Points on a hilly landscape, in no order, each with its height.
A climber steps from a point to the highest of its 3 nearest points, and stops where none of them is higher. Distance is the straight distance between rows; heights are no part of it.
z_714: [ 19   1  16 -16  36   0 -13 -42  13]  (h 32.4)
z_42: [ 73 -38  -6   9 -80 -42  27  43   1]  (h 28.4)
z_11: [ 35  67  18 -23  53  23 -46 -71  61]  (h 9.8)
z_381: [-20  28  17  -5  59  14 -23 -22  -2]  (h 23.5)
z_637: [-87 -18 -51   5 -14  14  18  13 -23]  (h 54.6)
z_823: [-98 -29 -79  25 -45 -13  21  37 -21]  (h 57.5)
z_754: [-79  46 -43 -38  48  12  -4 -19  -8]  (h 60.0)
z_687: [-53 102  -1 -26  58  46 -18 -20  27]  (h 19.0)
z_662: [ 26 -43   2  13 -11  -4   6 -13  13]  (h 37.4)
z_920: [  3 -49   1  37 -24 -17  -2  18   5]  (h 40.1)
z_770: [-49 -21 -10  19 -18   1  17  42 -20]  (h 56.0)
z_717: [-59 -19 -12   9  -8  19  26  24 -27]  (h 53.1)
z_350: [ -7 -46 -12  54 -36 -28  -4  34  -3]  (h 32.2)
z_484: [-67 -18 -40  33 -40 -15  29  64 -30]  (h 59.2)
z_918: [-31 -36   3  32 -20  -1  15  22 -13]  (h 51.6)
z_27: [111  10  88 -27   0  16 -19 -28  -1]  (h 54.3)
z_551: [-114  -32  -74   11    2   13    0    0  -20]  (h 53.7)
z_955: [ 58  44  27 -48  24  13  -7 -49  26]  (h 33.0)
z_530: [ -1  57  18  -6  58  19 -34 -38  27]  (h 9.6)
z_415: [ -5 -22  12  15  16   5 -10 -15  -7]  (h 37.8)
z_936: [ 85  56  47 -56  17  20  -3 -45  20]  (h 60.8)
z_916: [ 31  33  19 -20  56  11 -31 -49  28]  (h 21.4)
z_14: [  6  67  23 -18  61  20 -41 -50  46]  (h 2.0)
z_23: [-112  -36  -75   27  -21    9   12   14  -15]  (h 56.3)
z_777: [ 52 -15  16 -25 -20   6  16 -15  15]  (h 42.3)
z_437: [ 99 -17  58 -14 -40   3  18  10   1]  (h 45.9)
z_280: [-14  -7  22   6  41   2 -13 -13  -5]  (h 32.5)
z_151: [ 54 -43  -8  12 -61 -41  20  23   3]  (h 54.5)
z_885: [-63  69 -27 -36  54  27 -12 -16  -3]  (h 28.1)
z_661: [-37 -24  14  13  18   8   7  12 -16]  (h 32.0)
z_326: [ 99  48  77 -48  10  19 -14 -32  12]  (h 34.2)
z_724: [-29  63   6 -11  59  14 -20 -12  12]  (h 15.6)
z_261: [ -9 103  36 -12  76  49 -51 -57  61]  (h 6.0)
z_129: [-14 -42 -24  57 -45 -45   5  61 -34]  (h 26.6)
z_756: [ 80 -30  32  -1 -73 -14  30  36   3]  (h 19.6)
z_894: [ 38 -67 -45  46 -62 -76   6  43 -15]  (h 10.4)
z_657: [-60   5  -5 -12  24  19  19  12 -28]  (h 41.2)
z_148: [-105    8  -66  -13   43   16   -9  -25  -17]  (h 21.8)
z_128: [ 25 -86 -47  58 -53 -81   6  64 -48]  (h 16.8)
z_673: [ 68 -25  33 -27 -39  10  31  -1   3]  (h 43.7)
z_79: [  4 -57 -34  61 -50 -55   1  53 -29]  (h 23.6)
z_605: [ 52  -3  20 -44   8  10  10 -39  16]  (h 39.2)
z_899: [ -6 -36  12  32   1  -4   0  11   1]  (h 44.3)
z_314: [-13 -50 -32  63 -48 -59  17  80 -43]  (h 25.3)
z_819: [-28 113  19 -18  65  44 -41 -26  43]  (h 15.9)
z_138: [-88   4 -51 -19  11   6  18  -5 -25]  (h 46.0)
z_801: [101  -3  81 -21 -25  17   1  -7  -7]  (h 47.4)
z_358: [-60 -26 -52  41 -50 -26  26  67 -36]  (h 59.9)
z_928: [ 53 -40  11 -14 -50 -13  23   1  21]  (h 41.0)
z_858: [ 48  57  14 -42  48  14 -30 -62  37]  (h 61.0)
z_363: [ 83  -3  53 -37 -16  14  20 -11   2]  (h 45.4)

For each start below, name the point where the climber stops.
z_661 -> z_358
z_714 -> z_27
z_673 -> z_27
z_326 -> z_858
z_79 -> z_358
z_381 -> z_358
z_687 -> z_754
z_724 -> z_754
z_314 -> z_358
z_437 -> z_27
z_14 -> z_858

Call two points neighbours if one is among the 3 nearest of the other. Go from one point of each pair to the other, from neighbour to neighbour, staying as high as possible. Name the lowest point that can't be avoided.
z_27, z_754 -> z_714
z_151, z_858 -> z_326
z_27, z_151 -> z_928
z_358, z_754 -> z_138

Two climbers start at each pair of points below. Name the first point that both come to, or write never.
z_662, z_657 -> z_770
z_717, z_920 -> z_770
z_530, z_819 -> never
